Points, in no order, along strands that fork, close into loops and pass close to each other.
Points whose rows are less than 110 apart are linked; no others are. Some points are linked to none.
vul: -44	-3	-11	-6	-22	-25	-18	-9	17	-10	-37	19	43	-10	30	-5	-16	30	-5	2	10	1	-12	-4	-14	6	8	-48	21	44
zodi: -12	6	10	-21	-9	-35	21	40	7	2	-6	-29	18	-20	-36	1	-19	1	-6	-9	-12	12	-12	-28	-9	-8	-15	-30	16	10
radi: -1	-59	2	12	-25	2	18	4	6	49	21	-19	-17	-8	-16	13	13	13	-6	-35	-25	15	14	6	-14	21	-36	2	-65	5
Vel: 42	-14	27	5	-40	-53	-2	38	-8	0	37	-41	75	-9	-39	-27	24	-16	7	-3	44	54	14	-29	-27	13	-55	26	25	9
zazig: 49	2	58	29	-24	-7	24	-14	32	40	10	17	47	-5	-18	-29	43	0	20	-12	10	54	21	-40	-2	5	-76	44	14	-49
linos: -49	-1	-1	-33	13	-26	-35	11	-39	-25	46	-6	-23	-36	-15	36	-3	-15	-32	42	8	2	-8	6	23	-3	11	-22	64	32
muli: 18	-7	-4	-39	-45	-47	1	67	-33	-21	17	-59	48	-59	-69	-1	4	-35	-47	15	33	49	-7	-25	-49	-9	-39	-8	41	24
luku: -7	48	26	16	-3	-25	44	-4	-6	-26	18	-21	15	54	2	-101	-30	-5	29	-13	62	14	-7	-20	19	-4	10	-52	41	-24
tol: 28	4	41	39	12	19	31	-31	0	64	31	-11	-17	29	-17	-27	26	-1	26	-21	1	35	24	-4	46	11	-50	27	-14	-57
tuzo: 4	-24	44	13	-23	-53	46	13	-18	-15	17	-40	30	8	-45	-33	6	-9	23	-18	12	40	10	-4	15	26	-41	3	16	32
nik: 17	30	5	-32	-33	-59	0	38	-3	-45	27	-22	68	13	-32	-85	-21	-29	6	32	80	26	-2	-50	-29	9	-23	-33	50	-28
Katug: 3	53	12	-1	20	7	-53	11	42	-24	-11	26	10	-4	53	-19	27	40	12	30	21	-2	0	-22	12	-33	42	-14	8	-16
Megu: -20	-61	-24	28	-18	6	35	-42	8	56	9	39	-37	18	12	1	9	1	-24	-7	-30	-24	10	22	-16	76	-34	19	-61	8
Kadis: 0	-9	-24	18	18	-3	3	-16	46	-17	-63	45	16	18	35	40	-40	13	28	-25	-28	-51	-17	19	-19	5	34	8	-6	37
rezir: -2	3	-30	8	32	7	23	-8	-13	-66	17	-7	-18	43	17	76	-73	-52	46	-24	-1	-93	13	55	-6	-31	74	32	16	15
gorev: 3	48	18	-18	54	-14	27	25	-15	-55	-13	-22	-4	4	-18	30	-27	-21	-1	5	-26	-57	-12	0	24	-36	72	40	62	27
lizos: 61	-57	27	29	-32	11	-14	-27	-20	66	18	43	9	-20	2	-13	74	21	-3	-13	-7	64	33	-16	-24	16	-74	75	-51	-35
Piro: -54	-3	-9	19	10	29	1	-49	22	-19	17	13	-37	51	63	-16	-3	9	26	-10	12	-41	7	27	35	7	38	-23	-4	5
zos: 2	32	7	-40	-8	-47	18	52	-38	-55	15	-52	10	-34	-72	-25	-1	-54	-23	35	37	18	-11	-23	16	-9	-15	-20	66	-6
diliz: -31	-13	-24	-10	-7	-20	-30	4	-20	19	-19	-2	42	-64	-7	26	-34	13	-52	10	20	46	-25	10	-61	-5	-4	-56	38	74
rul: -39	-1	-4	-46	-41	-27	-37	26	-50	-54	43	-27	22	-2	-14	-14	-18	-6	3	27	64	21	-3	-9	-9	7	-12	-52	70	11
Laku: -25	34	1	27	13	48	2	-51	26	-52	-16	15	-35	63	81	-46	3	15	44	-14	28	-31	-1	21	35	-20	55	-31	-11	-17
rozig: -33	-32	-35	-2	-13	25	-24	-1	12	41	-14	-3	-6	-64	15	50	-22	22	-39	-9	-3	17	-7	14	-48	-7	1	-58	-27	36
buvis: -16	37	20	-26	28	-36	19	31	-17	-59	-2	-12	-7	-16	-20	9	-28	-15	-2	23	2	-27	-16	-11	37	-17	50	-9	70	21
vule: -32	-52	-34	-2	2	-17	-49	-19	-37	78	40	32	-17	-2	9	14	13	3	-65	28	-7	16	-4	13	-45	51	-28	10	-14	20
Nare: 31	-62	-3	41	-34	38	37	-43	13	21	-25	23	-30	2	-6	-8	29	12	31	-38	-28	18	16	21	12	36	-50	32	-97	-15
sokur: 3	-26	11	10	-29	-10	-10	2	19	25	7	-14	24	-2	-7	-7	27	18	5	-16	-1	37	6	-16	-21	8	-54	-16	-25	-10
niril: 25	47	-12	-10	18	34	-41	31	25	-13	-15	-6	-17	-15	1	-9	38	3	7	26	1	14	-6	-29	37	-46	-8	-20	-14	-64
lik: 18	65	49	-19	51	20	15	3	-13	-38	19	-29	-29	32	28	60	-13	11	4	-9	-3	-66	26	37	22	-42	98	89	16	25
letas: -28	-48	-24	13	10	-19	32	-17	-14	59	21	26	-47	-1	-19	22	-13	-8	-40	-2	-43	-25	-5	14	-13	63	-9	18	-33	26
mape: 43	-26	-55	20	34	46	27	-22	-7	54	-30	63	-76	5	-1	39	-2	-32	-28	-2	-69	-53	-10	13	-14	36	-6	62	-70	-30
Dalu: 44	-61	24	29	-26	-3	35	-6	0	65	15	7	-3	-20	-21	4	33	17	-11	-42	-34	35	16	-8	-31	19	-43	38	-63	6
sil: 5	26	-21	37	36	62	-2	-48	27	-47	-19	24	-51	63	69	-1	-14	0	58	-15	17	-47	1	51	43	-15	54	9	-26	-22
semam: -4	37	3	-15	21	-34	-42	35	23	5	-26	17	57	-50	11	5	-2	18	-29	36	2	10	-23	-23	-28	-21	22	-17	53	28
muza: 32	-34	28	39	-21	17	68	-18	18	20	-16	-24	-1	30	-17	-8	-9	-5	61	-61	-15	6	21	6	19	12	-35	17	-56	-18
feki: -51	7	-4	-20	-16	-48	-40	-8	-19	-47	-21	23	51	-22	12	-17	-9	10	-15	29	38	16	-19	1	-13	7	10	-46	71	61
bop: 22	-1	1	-5	-27	7	60	30	27	-11	-54	-22	7	20	-16	-6	-45	5	53	-42	-20	-20	2	-20	-9	-13	-8	-31	-36	-18
fusa: 21	-13	-20	-22	-51	19	-50	44	-4	14	6	-46	25	-21	-9	-1	37	17	4	-3	34	61	6	-19	-38	-31	-56	-30	-40	-42
ruv: -5	41	-11	-10	33	40	10	25	6	7	-5	-43	-27	-10	-21	18	25	-9	-22	5	-47	-33	-10	-28	30	-53	25	-2	4	-48
birer: 21	45	-3	-45	-21	-73	-4	49	1	-50	-11	1	60	-25	-39	-62	-23	-51	-23	73	64	27	-20	-36	-20	4	-11	-17	71	-1
feg: -14	43	23	-31	16	-20	48	12	-32	-82	7	-4	-21	23	8	-47	-77	8	36	4	39	-28	-9	-11	21	-21	85	-45	54	5
lupa: 9	49	2	0	31	-2	58	3	-22	-52	-6	-13	-16	55	14	-38	-83	-15	55	-29	24	-41	-12	12	20	-28	74	-35	40	-11
Fifem: 7	0	-16	7	21	-18	29	0	18	-53	-42	28	16	48	6	24	-68	-15	55	-32	-15	-67	-13	14	-11	-7	34	3	19	29
Kif: -48	-14	0	7	-51	-4	-13	-69	10	-5	-35	6	39	42	31	-47	85	-3	10	-29	10	10	15	-5	-10	4	-39	-29	-36	-4
Dizim: -32	-42	-59	20	-4	52	-8	-38	45	13	-19	53	-47	-6	60	44	-6	12	-13	16	-24	-39	-3	48	-1	44	23	7	-49	12
Repoz: 22	30	12	-28	-33	-37	19	54	5	-18	26	-52	48	6	-30	-69	-14	-16	19	15	55	22	12	-53	-21	-13	-15	-36	8	-55
pase: 10	46	13	-25	-9	-10	51	54	3	-5	9	-63	13	-4	-37	-51	-13	-19	9	2	14	0	4	-45	8	-31	0	-41	10	-57
vodop: 19	42	2	-7	58	45	5	5	8	-31	-2	-22	-37	27	32	62	-12	-3	14	-13	-21	-78	20	32	23	-59	90	62	-12	-4
Karuf: 12	-38	-3	-18	-2	-13	-1	22	-29	68	35	-19	-1	-46	-50	25	29	-6	-93	-20	-34	26	-12	-16	-47	-4	-33	15	-20	22
pud: 11	44	33	21	16	-10	-37	-9	43	19	4	32	36	13	10	-45	29	-2	8	17	7	11	-17	-26	9	3	-41	9	45	-42
fuvur: 44	24	4	16	11	52	62	11	2	15	-35	-55	-19	20	-43	1	-2	-28	39	-50	-29	-3	8	-8	36	-37	-20	4	-34	-69
Fikub: 32	-23	-11	-8	-36	-45	-40	33	-30	12	6	-24	87	-28	-45	1	18	-15	-34	-1	50	80	-23	-2	-71	21	-62	20	47	49
Mer: -44	-26	17	-6	-47	-43	17	5	-24	-25	19	-32	22	12	-21	-35	-1	3	16	-11	31	24	7	1	-2	27	-29	-36	17	37
Geg: 19	40	3	19	32	12	33	-7	19	-37	-31	12	-1	74	24	-28	-53	-2	68	-37	11	-43	-13	1	20	-27	43	-18	13	-26
kudi: -24	-28	-14	42	21	14	21	-56	5	57	8	43	-44	43	17	-10	7	-6	-4	2	-31	-26	8	20	20	57	-16	30	-35	-14
Fimug: -14	38	5	-53	-2	7	28	40	-3	-44	-8	-22	-2	-22	6	0	-52	14	19	17	0	-40	0	-32	-3	-50	84	-56	14	-23
bem: -17	5	21	18	33	-13	3	-4	-21	52	69	-25	-15	24	-28	-12	19	-18	-18	8	2	17	1	-3	35	24	-34	13	26	-24
Mur: -46	-24	-15	19	13	15	14	-24	20	8	19	13	-37	31	18	26	-22	0	6	-10	-17	-39	-2	26	29	30	17	-7	-11	15
Tomif: 8	45	-1	-24	2	-56	-14	44	14	-23	-21	9	68	-34	-23	-33	-14	-15	-26	50	22	19	-25	-37	-19	-4	-5	-19	70	18
nefi: 39	-38	30	54	-6	23	53	-41	-25	72	32	-9	-36	24	-5	-25	32	-3	28	-26	-10	30	44	16	42	27	-37	46	-61	-45
Lepi: -53	-14	-4	-4	-47	-24	-16	-38	20	-11	-34	3	54	22	29	-36	33	14	2	-22	18	7	1	-11	-22	4	-22	-53	-9	17
Kemas: -12	-40	-26	-13	-4	6	-20	8	-12	69	10	-19	-3	-57	-21	37	-5	7	-76	-26	-16	37	-16	8	-62	-5	-17	-34	-22	39
pof: 39	37	-20	-12	24	18	19	34	31	-35	-76	-1	-1	5	9	24	-30	-2	34	-12	-39	-44	-11	-24	2	-56	41	0	-18	-27
kon: -12	-13	-31	-21	-15	-17	-89	12	-17	34	36	-10	53	7	-5	26	19	3	-36	17	29	39	-23	-3	-51	14	-43	6	35	4
daga: -31	26	28	29	-1	1	12	-32	-3	-9	34	-23	2	66	26	-76	13	0	32	-24	50	13	1	2	27	-2	-11	-49	18	-29
Fole: 34	19	3	-14	-55	-14	-4	26	20	-17	-1	-22	70	20	-3	-81	16	3	36	8	62	42	17	-53	-33	-8	-47	-28	-7	-57
dumu: -32	-13	-5	-30	-5	27	18	4	-10	-36	16	4	-27	-55	12	92	-57	-11	-10	5	-35	-59	4	26	2	-8	82	-7	22	61
ponu: -8	-26	-1	-6	-20	-57	-33	7	-32	6	-2	-6	50	-32	-39	-3	14	-6	-38	10	25	63	-21	9	-34	30	-57	-5	49	55
rez: 2	37	58	-51	-5	-23	0	8	-16	-73	-13	16	8	-40	30	42	-39	47	-9	26	32	-25	26	24	5	-6	96	26	42	85
Bol: 64	27	-17	32	33	61	45	-22	-1	13	-50	-14	-29	33	-34	21	-16	-39	44	-47	-37	-21	-2	12	44	-38	-16	22	-20	-72
Bogik: -73	-8	7	-13	-16	-37	-17	-27	-29	-67	-2	21	3	-1	11	-14	-7	-1	-4	20	27	-6	-11	18	22	20	9	-42	65	67
ref: -21	17	20	-28	4	-22	-2	9	-4	-61	-24	26	17	-25	32	28	-45	27	12	21	12	-29	-1	10	3	-5	77	-12	45	73
Romo: -53	-11	13	8	-4	-28	13	-21	-7	-30	14	0	5	30	-12	-21	-10	0	10	-8	14	-5	-2	9	27	30	-10	-28	34	40
gab: 8	66	13	-42	30	-5	47	33	-8	-54	4	-20	-4	8	8	-43	-59	10	27	14	24	-40	-8	-33	6	-48	102	-31	37	-36
Gugar: 64	-46	47	9	-25	-14	43	24	0	45	18	-24	30	-38	-44	5	29	3	-18	-45	-40	48	14	-31	-27	-13	-32	40	-41	12
tusu: 47	5	6	-13	-31	5	33	37	39	-3	-73	-7	31	-4	-12	-33	-13	11	32	-20	-12	25	-2	-41	-18	-13	-39	-39	-43	-26
zad: -14	38	6	0	-8	-22	-36	1	23	-26	7	7	41	38	35	-71	22	9	18	14	47	7	-13	-39	-7	-7	-2	-41	38	-32
gemag: -13	5	-21	-33	-5	-37	-29	33	-35	-4	-22	-17	39	-78	-40	19	-21	-15	-61	28	26	54	-34	-4	-46	-11	-2	-42	68	59
lofef: 46	-3	-5	-14	-61	-52	-33	38	-17	-21	19	-29	103	2	-40	-21	15	-35	-8	12	74	57	-10	-15	-58	28	-65	31	53	23
mef: -54	-19	-33	-32	-57	14	-69	-2	-29	1	22	-15	39	-8	37	18	-9	19	-1	12	43	18	2	-3	-50	-8	-8	-69	21	14
fonul: -40	-39	-38	-17	-49	1	-79	-21	-36	31	31	-19	56	34	15	19	36	8	-27	-4	37	37	-7	16	-57	30	-50	-2	12	16
Vof: 24	-68	-43	15	-29	39	-14	-20	3	52	-22	15	-22	-46	1	5	29	22	-46	-29	-4	57	-1	32	-46	20	-46	-12	-105	16
selog: -15	-27	4	-16	-19	-47	12	33	-19	-2	-1	-21	13	-41	-52	15	-12	-5	-33	-7	-5	31	-17	-3	-14	16	-33	-21	27	50
gisa: -27	23	25	-41	28	-26	-13	24	-38	-62	4	4	-30	-56	-16	29	2	-18	-34	52	6	-4	-18	19	43	-15	37	2	75	49
gutet: 12	35	10	-5	34	25	-45	1	42	-24	-30	24	-18	-6	56	19	14	44	12	23	-4	-21	8	13	32	-30	55	18	-22	4
tabuf: 2	-8	-18	12	31	30	-43	-26	47	18	-42	60	-14	-30	59	47	7	43	-12	15	-26	-25	-3	37	-7	4	49	32	-40	37
Zod: 6	0	-23	-5	-5	43	-41	12	3	4	-3	-9	-44	-13	-15	-2	34	3	4	14	-7	35	4	-6	37	-18	-40	-27	-53	-51
vafe: -37	-46	-5	11	6	-36	22	-24	-21	14	9	20	-24	-4	-33	14	-13	-11	-28	3	-21	-7	-15	27	14	65	-18	14	12	54
vem: 31	-9	-15	20	-13	48	-6	-9	-3	7	-14	-8	-52	-11	-35	-12	38	-2	20	-4	-19	52	11	11	54	-2	-57	5	-75	-46
pepid: 14	-5	-23	-45	-33	-46	-18	53	-46	-33	-25	-35	53	-72	-57	-2	-14	-32	-50	33	58	61	-29	-4	-50	-7	-34	-26	63	39
soken: -20	-17	-13	-23	-4	-31	-50	27	-40	29	66	-25	16	-4	-37	24	19	-10	-40	22	17	29	-12	-4	-18	21	-45	9	33	6
Depe: -16	-2	-5	9	45	6	-60	-13	17	55	0	56	-21	-23	46	25	22	31	-44	40	-41	-21	-2	23	0	12	34	35	-20	18
Miv: 68	-60	6	18	-29	34	0	-41	-13	50	-19	49	-17	-45	-17	-12	55	22	-24	-17	-28	69	21	-2	-19	21	-76	47	-85	-16
gug: -1	-22	-50	18	34	39	4	-19	32	10	-11	39	-59	13	33	62	-19	-9	2	10	-38	-61	-4	39	10	23	35	38	-43	-9
vuna: 70	-38	58	27	-33	-4	3	-14	8	56	30	15	45	-27	-15	-15	54	11	6	-15	-1	67	25	-39	-33	6	-75	71	-4	-29
Lefo: 32	80	28	2	70	11	28	16	3	-28	-9	-25	2	31	2	14	-18	-13	13	-7	-25	-65	-5	-4	32	-58	82	55	43	-17
kov: -21	14	-1	-57	-25	-41	-25	42	-56	-69	14	-23	5	-44	-38	-5	-18	-35	-22	52	57	25	-18	-11	3	-7	-3	-44	84	11
Sebo: -32	-38	15	33	-41	-13	27	-52	14	14	-15	-2	32	39	3	-32	41	9	24	-44	-5	5	18	5	0	31	-43	-4	-34	8
Nat: 22	-22	48	19	-3	-38	59	0	-8	20	9	-13	15	-3	-59	-5	4	-12	8	-32	-24	25	1	-17	14	32	-42	36	18	21
sulu: -25	6	-7	-4	6	-3	-5	-11	36	-25	-38	32	15	-8	45	37	-36	34	16	1	-8	-46	-5	13	-5	-8	64	-11	12	58
mumen: 45	-24	-2	44	12	39	60	-43	-21	76	0	17	-60	23	-19	-2	8	-15	20	-20	-37	-1	29	15	21	43	-40	67	-65	-54
tep: 2	25	2	24	24	19	14	-10	36	-9	-33	6	-17	45	19	-9	-13	7	47	-27	-6	-27	-10	0	30	-14	10	-20	-8	-25
zole: -32	29	41	-44	-17	-29	-5	-12	-40	-110	9	33	7	-16	40	-39	-38	27	12	36	58	-11	5	-1	12	-5	84	-38	69	44
nete: 37	-21	-16	20	22	25	30	-19	12	56	-29	29	-43	0	-28	36	2	-16	-22	-31	-71	-27	-14	-1	-9	17	-26	44	-49	-23
Burig: -21	7	2	-9	21	15	23	-6	-2	-63	22	4	-31	16	32	59	-67	-12	34	-9	1	-70	8	33	20	-13	81	3	26	39
Zazat: -6	-11	-8	-38	-53	-7	-32	58	-13	0	24	-55	34	-16	-11	-7	0	8	1	4	42	32	10	-29	-48	-21	-37	-52	-3	-22
Gon: 17	33	17	20	40	14	-48	-13	41	34	-18	51	5	-7	22	-21	43	8	2	21	-26	13	-11	-13	24	-2	-24	21	12	-43
duka: -8	14	-15	-4	17	-16	-65	15	18	45	-11	16	37	-37	13	19	15	17	-40	27	-3	27	-27	-10	-35	-18	-2	-15	18	12
sotiv: 32	-32	-29	39	-11	62	20	-49	-2	6	-38	33	-61	2	-23	-11	18	-6	30	-13	-36	24	10	35	41	32	-53	23	-88	-32
Dilu: -29	-38	10	28	1	-15	5	-31	-28	58	64	-11	-21	43	-4	-26	23	-6	-7	-1	-1	15	31	13	21	47	-39	22	-22	-15
tolid: 27	-10	31	9	-27	-10	66	30	10	14	-6	-43	19	13	-32	-17	-11	0	41	-46	-13	14	19	-28	0	-5	-28	-5	-31	-12
niso: -37	-52	13	24	-12	-43	22	-27	-37	33	43	3	-9	19	-34	-14	15	-4	-16	-5	-5	13	12	22	14	68	-41	29	-5	32
befe: -47	-61	-55	15	-27	37	3	-34	25	33	-6	24	-33	-19	39	35	-9	11	-33	0	-16	-14	-7	41	-29	47	-3	-28	-57	31
zudom: -8	15	-16	-35	-17	13	5	42	16	-9	-35	-15	1	-27	1	8	-35	20	9	7	-13	-13	-5	-33	-14	-34	30	-62	-17	-21
Dami: 6	21	-16	-5	37	35	-24	8	11	37	8	-13	-41	-22	-10	19	42	-3	-42	24	-46	-11	-8	-21	25	-32	-1	10	-20	-51
diram: 56	-27	-15	-3	-42	28	-46	24	-6	14	2	-19	12	-28	-22	-2	65	14	0	-7	12	78	12	-11	-17	-18	-75	10	-62	-46
Gaz: -77	-34	-35	-16	-52	6	-73	-48	-25	0	16	-6	44	23	44	5	38	6	-16	-2	30	9	6	12	-40	12	-21	-46	11	19
Zolev: -44	-7	6	-12	39	-27	-42	-7	-21	9	43	29	-20	-26	10	33	-2	4	-37	50	-18	-9	-11	19	17	19	29	24	53	47
Lum: -26	-5	-9	1	40	2	13	-1	4	25	8	2	-35	-2	-9	48	-19	-14	-14	5	-49	-45	-15	4	17	10	27	19	10	18
bikoz: 0	13	12	-30	-22	-35	26	59	-20	-13	33	-78	29	-35	-75	-11	16	-41	-38	7	7	16	-5	-36	-9	-21	-30	-7	36	-6
Soteg: 60	32	-36	31	57	67	8	-24	-1	-11	-48	8	-49	42	-9	38	-12	-46	46	-22	-39	-44	-1	36	46	-49	17	36	-27	-63
Zesam: -56	-33	-18	11	-4	1	-23	-24	5	36	33	6	-29	13	17	13	6	10	-18	11	-7	-5	7	13	11	34	-8	-22	-12	15
Biri: 16	18	-29	48	52	69	-11	-57	17	-22	-26	43	-66	50	45	-8	1	-11	39	7	-12	-25	0	60	68	5	24	39	-41	-30
Zolet: 11	61	6	-15	28	22	-2	32	23	-19	-9	-22	-15	-4	5	-12	6	2	7	12	-5	-24	-6	-33	39	-56	43	-27	11	-50
tede: 14	-52	29	53	-28	5	56	-56	6	36	-8	9	8	38	-2	-23	27	5	37	-50	-22	5	26	10	9	43	-46	35	-47	-3
mar: 17	-15	15	20	21	-15	39	-6	9	52	-8	8	-4	0	-43	23	-5	-7	-13	-33	-56	-7	-14	-13	-4	29	-36	32	-9	-1
tapaz: -1	60	31	13	38	9	-24	-2	29	-38	13	21	-11	33	62	-42	6	31	30	13	28	-14	0	-11	32	-34	59	-16	24	-19
Gub: -26	0	8	3	51	-31	-55	-4	-8	56	25	47	-1	-19	8	8	19	8	-55	42	-38	-10	-17	10	0	32	5	38	30	24
Bivat: -9	20	-12	-31	-6	0	11	51	7	4	-20	-37	18	-45	-26	20	-18	0	-36	0	-30	-7	-21	-40	-25	-40	20	-45	12	-1
vin: 33	-63	-39	31	-38	41	-11	-43	-9	33	-30	45	-29	-37	-9	-19	55	18	-24	-10	-16	55	13	26	-16	37	-62	18	-111	-3
lofu: 57	-23	46	-2	-50	-46	45	72	-7	-13	36	-58	67	-35	-43	-44	15	-16	27	-10	15	50	28	-36	-34	-22	-21	23	-3	13
foto: 52	-30	49	7	-33	-13	68	46	1	19	23	-62	29	-25	-44	-18	17	-11	28	-37	-25	32	30	-28	-13	-26	-18	29	-28	4
fiti: -8	30	-6	-1	-2	-14	-75	2	33	3	-6	22	61	10	33	-32	34	16	-5	24	33	19	-16	-25	-20	-10	-25	-22	37	-23
pekaz: 16	33	8	-9	1	30	50	39	-3	5	-9	-73	-21	10	-34	-24	-11	-17	27	-33	-10	-12	3	-20	29	-44	0	-27	-21	-63
Sufef: -12	6	16	-7	12	-37	-8	23	-32	15	64	-36	-1	-4	-54	0	27	-36	-33	22	4	21	-9	-6	21	13	-37	13	51	-7
pela: 57	-37	-19	26	4	50	54	-18	-10	47	-21	6	-66	3	-38	23	9	-20	4	-43	-57	-13	8	6	4	17	-36	48	-90	-49
pena: -34	-8	4	-7	25	-18	18	-10	-13	-59	4	20	-36	2	5	40	-46	-15	12	5	-8	-45	-10	45	37	23	49	14	47	65
zez: 28	16	-16	-13	25	64	-5	-4	20	-51	-4	-1	-51	12	53	94	-16	3	23	-1	-10	-74	40	53	9	-43	82	68	-47	-4
remek: 2	56	62	-20	45	-8	0	5	8	-46	17	3	-16	19	40	27	-17	31	4	6	9	-44	19	28	28	-20	81	60	30	42
sezon: 37	-8	47	38	-10	20	11	-45	7	56	14	30	4	6	-8	-30	49	8	21	-7	-2	49	30	-21	22	18	-78	53	-13	-67
Tebes: 24	23	-3	-16	-27	-19	0	30	40	-3	-46	5	62	-8	0	-54	2	15	11	20	24	32	-4	-57	-38	-16	-30	-44	-7	-31
mupov: 2	-1	-27	-11	14	56	-8	-3	31	-25	-20	14	-33	-25	53	95	-26	17	3	5	-29	-62	13	28	-4	-28	74	22	-40	22
Zaz: -47	-72	-42	5	-46	33	-18	-20	10	40	2	-5	-8	-42	21	27	-2	22	-37	-15	6	26	1	33	-60	25	-19	-55	-60	39
Zepeb: -1	-6	-24	52	40	47	0	-76	19	22	-20	63	-52	51	43	-20	15	-15	19	10	-30	-38	10	36	44	44	-2	43	-32	-33
momir: 44	67	11	26	63	22	28	2	4	-26	-19	-6	-11	63	28	-1	-44	-18	52	-31	3	-48	-10	12	30	-56	72	21	18	-31
sif: 10	13	-18	17	52	44	-36	-15	29	-1	-29	40	-50	-3	33	23	27	18	7	23	-27	-17	0	25	49	-10	27	29	-37	-20
kug: -41	43	36	-14	11	-42	-5	-12	1	-80	4	31	18	21	41	-58	-12	24	13	22	41	-19	-8	-3	14	-5	57	-21	71	39
Tomav: -40	-8	-10	-44	-43	-8	-32	35	-30	-14	39	-39	15	-22	-6	12	-23	4	1	15	32	15	4	-16	-24	-15	-5	-74	26	-3
Tafan: -16	32	5	-17	-31	-23	-1	3	-5	-39	26	-18	27	47	18	-101	-7	9	27	10	75	18	-1	-41	-24	-8	3	-60	29	-53
zufi: -28	-33	-23	-7	12	-19	-13	-3	-36	72	43	20	-46	-20	-21	25	2	-11	-74	30	-35	-7	-4	4	-16	43	-6	15	-8	26
Seb: 22	-19	-76	24	38	70	19	-25	-3	25	-15	43	-89	17	17	41	-6	-39	-6	21	-50	-55	3	41	14	30	22	62	-74	-40
Relo: -25	50	37	16	23	-9	5	-32	4	-57	10	17	-4	58	63	-63	-16	19	29	-8	35	-29	-10	4	26	-16	67	-20	50	15
dure: -5	2	4	20	-4	4	-8	-10	32	14	-23	10	6	21	3	-16	16	16	20	-10	-6	13	-2	-19	16	2	-32	-29	-12	-22
Saka: -1	1	-14	31	26	31	-47	-41	16	30	-27	57	-36	4	22	-10	42	14	-1	28	-28	9	-3	9	35	19	-24	18	-36	-30
tadu: 18	14	-25	18	44	7	14	1	12	-30	-22	8	-8	41	13	57	-54	-28	44	-32	-25	-80	-5	29	-6	-27	49	27	6	6
Nuf: -58	-38	-38	-3	-6	3	-72	-33	-8	49	30	29	-6	5	42	15	20	17	-38	30	-5	7	1	17	-20	27	-6	-12	-6	22
veg: -7	2	-13	-1	21	3	-50	13	8	55	19	11	-8	-20	-2	24	34	10	-46	21	-23	12	-12	-18	-7	-8	-18	2	-2	-24
nilo: 8	54	75	-41	15	-11	21	-5	-27	-89	24	4	-25	11	33	35	-45	34	10	2	34	-45	37	39	19	-8	90	53	37	71
tiv: -8	5	-14	-18	31	34	-6	4	19	4	-14	-3	-30	-26	12	69	-7	9	-25	6	-55	-50	-5	-2	2	-34	57	17	-11	13

How many points has the smallest loop of links through each point below? Write 0 if it is on no loop.
Zepeb | 13
tep | 21
tolid | 22
vodop | 0

A tip is a point with one link. Name the tips that can be reached along the links from each point below, in the order of the rows.
sezon | Karuf, Vof, tabuf, Soteg
Zesam | diliz, diram, pena
luku | daga, zole
